Points, in no order, along strands that fork, close into loops and pass close to each other.
Points whose rows are less than 57.2 apart are linked; no others are. Some points are linked to none.
(615): [  1  30  34  25  58   1  59  19 -24]
(317): [-10  33   6  -7  31  21 -24 -23   1]
(93): [ 41  68  54  40  29   6  35 -10  -3]
(267): [ 38  17  51  46 -51  28  62  34  -5]
(293): [-18 -50 -42  11  -7  16   3  26 -10]
(645): [ 23 -87 -63  -3 -31 -45 -39 -35  21]
(314): [ 26 -24   0  34  90 -34  47   1 -24]
(735): [-50   0 -23 -55  90 -11 -55 -22 -13]
(780): [-25 -25 -35 -59  91  -7 -60 -23 -15]
(697): [-19 -14   6  13 -52  57  38  58 -28]
(124): [ 16   5  18  33  79 -26  52   7 -22]
(587): [ 26  47  59  25 -16  30  38  12  -7]
(494): [ 13 -31 -34  10  13  -4 -34 -22   3]
(683): [-33  32  26 -49 -64  77 -24  25  -6]
(110): [-41 -19 -10  -2 -21  50  30  61 -37]
(574): [-55  28  -6 -47  48  14 -28  -7 -12]
(679): [-51  41  27 -67 -57  78 -39  21  -5]
(345): [ 30 -62 -51 -35  64 -15 -69 -40  -6]
(169): [ 33  13  57  35 -76  42  51  35  -6]
(598): [-46 101  56 -59  56 -50 -11 -12  19]
(6): [-82  34  -3 -61  29  20 -26  13 -13]
(332): [  6  61  67  28  50  -3  72  20 -25]
(244): [ 21   9 -15  15 -33  28 -34 -20  21]
(216): [-76  60  42 -94 -47  54 -35  26   1]
(717): [-16  62  51 -14   7  32  12  10  -3]
(202): [ 41  17  47  61 -33   5  69  27  -4]
(828): [-39 -48 -38  -5  -6  27  15  53 -33]
(582): [  4  18  22  12 -62  58  15  27   2]
(56): [-75  31  -8 -74  93 -25 -44 -11  -7]
(168): [-26   4  -6 -18  79  -4  -6  -2 -21]
(99): [ 58 -20 -20  42 -52 -45  -6 -53  43]
(849): [ 16 -51 -39  29 -26 -23   7   3   8]
(454): [-96  62  29 -79  43 -33   3  37  -5]
(736): [ 23 -99 -61 -10 -46 -73 -33 -51  25]
(844): [ 21  17  46  14 -79  55  30  35  -3]
(78): [  1 -47 -39 -46  89 -16 -56 -32 -19]
(713): [ 22 -22 -13  14  71 -17  -6 -20  -5]
(432): [ 49 -26 -35  32 -39 -29 -32 -48  38]
(651): [ 42   5  21  64  -8 -11  59  16   0]
(12): [ 45 -32 -13  58 -43 -56  42 -17  21]
(26): [-16 -56 -52  13 -53  20   1  22 -10]
(481): [ -8 -86 -71   6 -76 -37 -12  -7  20]
(855): [ 47 -59 -27  25  43 -53   1 -25  -1]
(623): [ 43 -10  -2  59 -63 -27  33 -11  23]
(397): [ 29 -59 -50   2 -14 -18 -44 -30  16]
(741): [ 46  12  18  59 -65   3  36   0  21]
(260): [ 41 -53 -51  -3  18 -21 -68 -50  13]
(859): [ 56 -77 -23  24  17 -85  15 -35  14]
(681): [ 54  36  43  50 -48  16  27  -7  18]
(225): [-10 -25 -15  20 -72  38  29  46 -11]
(377): [  7   2 -20   4  23  16 -32 -18   2]
(633): [ 45 -69 -24  45  -4 -84  34 -27  17]
(799): [ 35 -51 -16  56 -36 -80  47 -23  27]
(65): [-75  80  51 -93 -36  33 -36  21  10]
(165): [ 37  -6 -29  29 -25   2 -40 -37  29]
(538): [-95  62  18 -85  11   6 -31  23  -6]
(305): [-3 47 27  1 22 20 -2 -6 -1]
(502): [ 18  70  77  23  38   1  55   6 -11]
(856): [-75  59  35 -57  45 -10   5  21 -12]
(148): [ 27  25   8  23 -30  29  -7 -12  12]
(270): [ 42   8   5  52  29 -13  25 -13   2]
(721): [ -4   1  -3   5  69  -5  -2  -9 -13]
(385): [ 29  45  38  24 -24  34  14  -3   8]
(141): [ 34  -9   7  53  23 -22  42   8  -8]
(313): [ -4 -46 -57   5 -58  12 -32   2  12]
(657): [  0 -63 -68   9 -65  -8 -35 -18  23]
(772): [ -98   73   27 -103   10  -35  -24   38    5]
(653): [ -6  55  67  -6   2  31  36  20 -12]
(263): [-15 -37 -40   9 -67  37   1  39  -7]
(430): [ 28 -63 -61 -21  32 -18 -79 -45  12]
(120): [  2 -49 -51   3  11   7 -17   1  -8]
(526): [-13  21  19 -12 -54  69   1  29 -10]
(470): [-36  65  60 -56 -35  50  -3  17  -3]
(429): [ 52  37  31  51  20  -3  28 -20   6]
(254): [-96  30  -9 -88  87 -42 -34   7  -7]
(324): [ 42 -46 -27  17  64 -34 -10 -21  -9]

A fork is a point with three links, a tip a point with one. Leave the first point through the second and follow the links. Name the first fork or tip that comes.
(623); (741) | (385)
(856); (454) | (574)
(481); (657) | (26)
(305); (317) | (494)
(799); (633) | (168)

A piece is all that can be reached along the links. How many separate loops has the piece of each point below (a circle has one, a figure eight two, a Y none), and how many tips (points with one link)?
(216) | loops 0, tips 2
(717) | loops 1, tips 5
(454) | loops 0, tips 2
